Points on a hilly landscape, in no order, each with its height.
From any point a ball takes the steepest step (drop divided by distance) to one of its 2 nearest points. It stops when none of these is lower. Distance is the straight distance between rows; heights are no part of it.
K52: [  2 -25  24  -1  13  10  10   5 -17  -7  12  14  27   9  18   3 -26  26
 -29   9  -3 -31 -14]  h=24.0
K94: [-14  -4   8   9 -19  -7  -1  -7  21   0 -14   3 -22   8   5  -1   0   2
   7  15   8   6 -21]  h=21.0
K485: [ 15  21  -3  -3  -3 -50 -23   0  10  41  12   5   7 -25   2   5  -6 -23
  16   4   5 -22  24]  h=54.3
K120: [  9   1  12 -36  -4  -2 -11   0  -1 -12  16 -37 -32  19 -16   7 -11 -26
   6   9  -3  -2  -6]  h=53.9
K164: [ 19  13  -3 -28 -10 -27 -26   1   9  16  20 -17 -19  -9   2 -11   8 -43
  19   9 -15 -17  32]  h=19.0
K445: [  1  25 -12   6   2  11   0  13  21   3 -15 -14 -30   9  -9  13  17 -22
  30  -1   5  10   4]  h=27.7
K792: [  6  -8   8   2   3   0  19  -9 -10  -2   7  -4  29 -21  -2  -1 -10   9
  -5   0   7   3  12]  h=25.5
K89: [-11 -29  -6   9  -4 -10  19 -17   6   3  10  22   7   6  12 -15   7   6
   5  11   6  16 -20]  h=4.4
K739: [ 11 -28 -29   9  22  15  14   0 -20 -10  30  29  30  12   0 -16   3   8
   4 -20  -3   5 -20]  h=28.4
K570: [ 12  24   2   2  -9  -7  -6   6  22   8   5  -7 -24  -2   1   6   8 -31
  34   4   9  -4   7]  h=19.7
K350: [-19   3  17   7  -3  26  15  17 -22  -2  -7  19  19   1 -14   2 -11  11
 -49  -4  -9  -2  -3]  h=25.7
K484: [ -4  11   8  19   7  36   3  30 -10  -8 -13   9  26   1 -10   7 -13   0
 -29   0  -9 -11   6]  h=19.5
K647: [  5 -23 -14  -2  28  12   1   4 -20 -34  23  42  26  19  10   0  15  -2
 -22   4  -9   7 -20]  h=49.6
K426: [ 19  -7 -10   8  31  -5 -14   3  -6   8  19  15  58  -3  32   2 -13   1
  -2   0   6 -24  12]  h=19.8
K178: [ 18  26   2  17  -7  12   1   6  17   5   2  -8   4  -4   4  14  -9 -18
  20  -1  13  -2   3]  h=25.6
K895: [ 12  17   4 -13   8   9   0   8   1  -5   2 -33 -11  -6 -20  22 -11 -17
  16  11   6 -13   2]  h=8.6
K290: [ 33  18  -8   4   8   7  -6  -5   1  20  -1 -24  17 -20   1  25 -23   7
   7   2   4 -43  22]  h=8.7
K488: [ -9  -1   2  11 -11  19   5   4  -5  -4   2  21  18   8   8  -4  -5  19
 -23 -19  -5  25 -23]  h=4.5
K711: [ -2   0   8  -6 -10 -12  -7  -9  17  -5 -11 -16 -32   7 -12   7  -1 -10
  17  19   4  -2  -7]  h=27.9
K884: [ -3  -2  17   3 -11   9  -6   6   2  -1  -1   0   9   0   4   3 -29  10
  -6   9  10  -4 -27]  h=18.4
K807: [ -2  -5  23 -20  -7 -14   5 -13  -5 -13   7 -26 -14 -10  -6   8 -22   2
 -14   9   8  -2 -14]  h=17.7
K318: [-25  -6   0  -3 -12  -3  16 -13  -3   6 -17   0 -21  -3  -6  -2   8  17
 -43   5 -14  29 -23]  h=27.8
K475: [ 12   4  -4  15   4 -13 -20  -1   9  12  -9  -7  23  -9 -10   8 -19  -4
  18  21   7 -22   6]  h=12.2
K846: [-18  -7   4   8   1  21   9  11 -21  -8  -2  37  25  14 -14  -5   8   5
 -52   0 -17   7  -9]  h=31.7
K319: [  9  -5  -3  16   9  24   8   9 -20 -16   9  26  43   6   7  -1   3  11
 -22 -10  -8  -1   8]  h=16.0
K96: [  9  11  19  -4   8  25  19  16 -13  -3  -8 -22  -3 -11 -15  18 -26   7
 -14   1   1 -27  12]  h=7.6
K646: [-27  -8   0  -6  -3  -7   7 -14  11  -3 -22  -5 -39   2  11  -6  25  10
 -13 -14  -2  27   5]  h=47.5
K443: [ -5  19  -2 -23  11  21  -4  15  -5  -2  -3 -25 -38  13 -33  23   3  -5
   3  -7  -9  17 -18]  h=49.5
K913: [ 11  13  -9   2 -10 -40 -18   1  14  36  -3  16  -7 -16  12 -20   4 -15
  28  12   3 -10  32]  h=52.9
K225: [  4  -9  -3 -13  -8 -28  -4 -18   7   7  -6  -5  -1 -14   2 -18   8   0
  23   8   6   7  25]  h=19.1
K934: [ -2  14 -13 -15   9  15  -4  12  19   6 -10 -20 -49  25  -5   9  29 -26
  29  -4  -3  10  12]  h=35.9
K385: [ -8 -23 -30  -1  18  15   3   7 -23 -24  12  44  13  22   2 -12  24   8
 -31  -1 -20  14 -33]  h=45.0
K965: [-20 -23 -31   4   4  12  19   3 -21   0   7  28  10   6  -4 -20  13  20
 -30 -10 -16  21 -41]  h=37.0
K167: [ -5   9  -3 -37   9   5 -12  15  -4  -7  13 -32 -39  25 -20  10   5 -23
  19   7  -6   7 -19]  h=52.6
K234: [-18  -3  -1   9 -17  11  10  -3  -9   6  -7  18   2   4   0  -1   5  24
 -43  -7 -15  24 -30]  h=16.1
K788: [ 13 -21 -24  12  16  -4  -1  -4 -14  -1  20  26  43   7   8 -18   1  12
  14  -9   1   5  -5]  h=26.6
K920: [ -3   5  -3  -9  -4  12  -2  -2   8  -4 -30 -19 -28   4 -16  -2  14  -4
   2  -3  -9  21  24]  h=55.6
K259: [-16 -20  -7   0   3   7  28  -4 -22  -5  16  12  18 -11  -4  -7  -3  22
 -24 -10  -1   8 -33]  h=30.3
K337: [ -2   5  23   9  10  33  18  28 -13  -4 -13  -2  12  -3  -2   6 -24  18
 -25  -3  -7 -37   7]  h=13.7
K813: [ -8  22   8  -3   2  21  -5   3   4   0  -9 -14 -37   6 -26  25   4   1
 -20 -21 -12  19 -13]  h=44.6
K666: [ -7  -7   5  -7 -13  -6  -5  -7  14   7 -23   0 -43  12  19 -13  18   2
  21   0  17  -3  22]  h=31.8
K24: [-17  -4  12 -15 -14  -8   8 -11  -6 -13  -8 -17 -21 -10 -10   4  -5  10
 -31   3  -5  19 -21]  h=21.8
K496: [ 10   0  -4 -27  -5 -12 -19   7  11   8  16 -24 -34  20   2 -10  21 -49
  25  16 -18 -18  26]  h=22.1
K295: [ -6  -1   8  12   2 -22 -19  -3   6  -4  -2  -3  16 -17  -6   1 -12   5
  16   6  13 -15  -6]  h=14.2
K165: [  1  -2  -1  10 -16  -4   5 -16  -4 -12  -5   4   2  -5  -7  -3  14  26
   6 -23   0  14   1]  h=65.6
K673: [ -3   8  -3  19 -12 -26 -13   7  16  16  -6  25  -6   1  21 -24   6  -3
  36   4  11  -4  14]  h=49.1
K749: [  1 -10  13 -17  -7 -39  -1 -18   2  13  14   0   2 -15   0 -13  -6  -6
  17   6  11   3   7]  h=17.3
K73: [-15  -9   4 -18 -12  -9 -14 -10  10 -14 -15 -21 -50  16  -5   3  19  -5
   4   5  -8   0  -5]  h=32.2
K944: [ -5 -23  -6   5   9   6 -10   1  -9 -20  13  31  30  14  17  -7  -2   8
 -14  10  -4   3 -28]  h=52.1
K976: [-19 -21   5   1 -14 -18  18 -22   7  -3  -4   3 -15   0   6  -8   6   9
  -6  17   5  16 -19]  h=11.5
K757: [ -3 -15  11  -5  -7   3  26 -12 -18  -6   7   3  14 -10  -9  -1  -8  20
 -22  -3   2  10 -11]  h=27.4
K921: [ 23  23  -9 -15  15   3 -11   6  -4  11   3 -34  -1 -19 -12  20 -19 -11
  21  13   7 -31  11]  h=5.2
K285: [ 13  -1 -10  10  17 -28  -9 -10   0  32  15   6  49 -15  18   8 -13  -3
   6   1  12 -23  16]  h=20.8
K22: [  1   2  -8  22  -9  21  -1   8  -4 -10 -10  23  26  14   4 -10   3  13
 -11 -11  -8  23   3]  h=11.6
K233: [ 19   9  12 -26  -6 -25 -24  -8   2   8  17 -23  -5 -11  -5   3  -9 -22
  19   0   1 -16  17]  h=17.2
K949: [  0  -1   9  16  -2  10 -11   9   9  -4   5  12  27   5  15  -3 -18  -3
   4   7   8   1 -12]  h=14.0
K928: [-26 -16 -13  10   4  -1  23  -9   2   0 -15  12 -10   0   6 -19  22  15
  -6 -13   2  33   5]  h=38.3
K149: [ -6  -5 -20  23  -6   4  -1   3  -1  -7 -15  21  15  14  15 -27  12  17
  13 -11   0  23   8]  h=18.2
K790: [-21  -9   0  11   3   2  22  -6   3  -7 -10   4   9  -9  -5  -9   8   0
 -16  -1  -2  33   4]  h=32.3
K737: [-10  12   4   1  -9  -9  -8  -4  14 -16  -5 -14 -20  -7   2   1  19  -8
  15 -22   2  12   6]  h=60.5
K444: [-23  -5  -1 -15 -12  -4  -6 -17   9  -4 -23 -18 -53   9   4   3  26  13
 -26  -9 -14  15 -12]  h=39.7
K294: [  2 -13 -29  25   4  -8   2  -6  -6  -9   7  28  25  15  14 -23  15  20
  21 -16   2  11  -3]  h=23.8
K998: [-19   9  -6  20  -9 -18  -7   4  15  -7 -12   9  -8  -4  13 -17  12   1
  25 -10  11   9   3]  h=54.8
K744: [ -5  -2  13 -27 -12 -12 -15   3  15  -2  12 -20 -39  15   6 -13  16 -41
  13   5 -10  -2  16]  h=25.9
K461: [ 18  22 -18  -2   0 -12 -20   3  12  23  -5 -14   0 -15 -10   5 -12 -20
  32  24   8 -19  12]  h=9.2
K56: [-13  17  13   8   0  22   5   9  -1  -5 -12 -10 -16  -4 -23  23  -9   5
 -27 -12  -3   5 -17]  h=38.2
K725: [ 11  29  -4 -20  10   6  -4  16   8   1  17 -27 -21  -5  -7  17   5 -39
  27   5   3  -6   5]  h=13.3
K933: [ -2 -10  25  -1   7   6   4   6  -6   1   8  -2  21  -4  18   2 -36  21
 -11   1  10 -23 -13]  h=21.9
K986: [ 18   5 -14  17  -5   0   5 -12   3   2   1   0  34 -18   6  -2   2   0
   7   4   3   3  22]  h=23.4
K425: [ -9 -11   0   8  -7 -29  -4  -4   9  18 -13  22 -22   3  26 -25  17   5
  31   5  20 -10  23]  h=43.1
K643: [  9  -5  -1 -15 -10 -19  -9 -13  14   7 -13 -12 -26   0   8 -12  21 -15
  25  11   2  -7  37]  h=22.7
K212: [ 20  10   7   8   9  17   2   9  -3   6  -5 -15  25 -15   4  14 -23   8
  -1   4   3 -29  15]  h=11.9
K42: [  8  23   6  18   1  30   8  12   7  -2  -7 -10   1  -1  -8  23  -8  -5
  -3 -13   5   6  -1]  h=30.7
K745: [ 10  20  10 -13  15  32  23  24 -22   1  -2 -24 -18   6 -34  31 -15   7
  -6   2   2 -21  -1]  h=6.1
K334: [ -4 -12   4  15  -7 -12  -5  -4  13   4   7  22  18   7  17 -14  -6  -1
  13  10   9   9 -12]  h=9.8
K747: [ 25   7 -18   8  -3 -23  -3 -24   5  24  10   0  33 -22  12   3  -3  -2
  13   1   9  -9  25]  h=21.6
K987: [ 17 -14  -5  10  25  14   8   5 -16  -9  16  18  52  -3  20   0  -5   9
 -14  -1  -4 -19  13]  h=18.3
K364: [-11  14  -2   4   2  17  -7   1  11   5 -29  -7 -40   9 -21   6  14   6
 -12 -20 -15  28  10]  h=50.9
K27: [  1 -25   8  -5  10  17  12   4 -31 -15  20  37  29  15   5   3  -1  19
 -40   4 -10 -22 -20]  h=27.1
K8: [ 10  -2  24 -18  -3 -25  -3 -15   1   5  16 -17   1 -13   1   7 -20  -5
   7   2  13 -12   4]  h=16.2
K201: [  5  11   9   4 -10   1  -4  -7  -2 -19  -3 -13  -2 -13 -12  12   5  13
   5 -23   2  -1   4]  h=63.7

Where does a ball stop that starts at each point below?
K647: K488
K928: K488
K201: K8
K27: K89
K739: K488
K165: K8
K444: K89
K285: K488
K913: K8
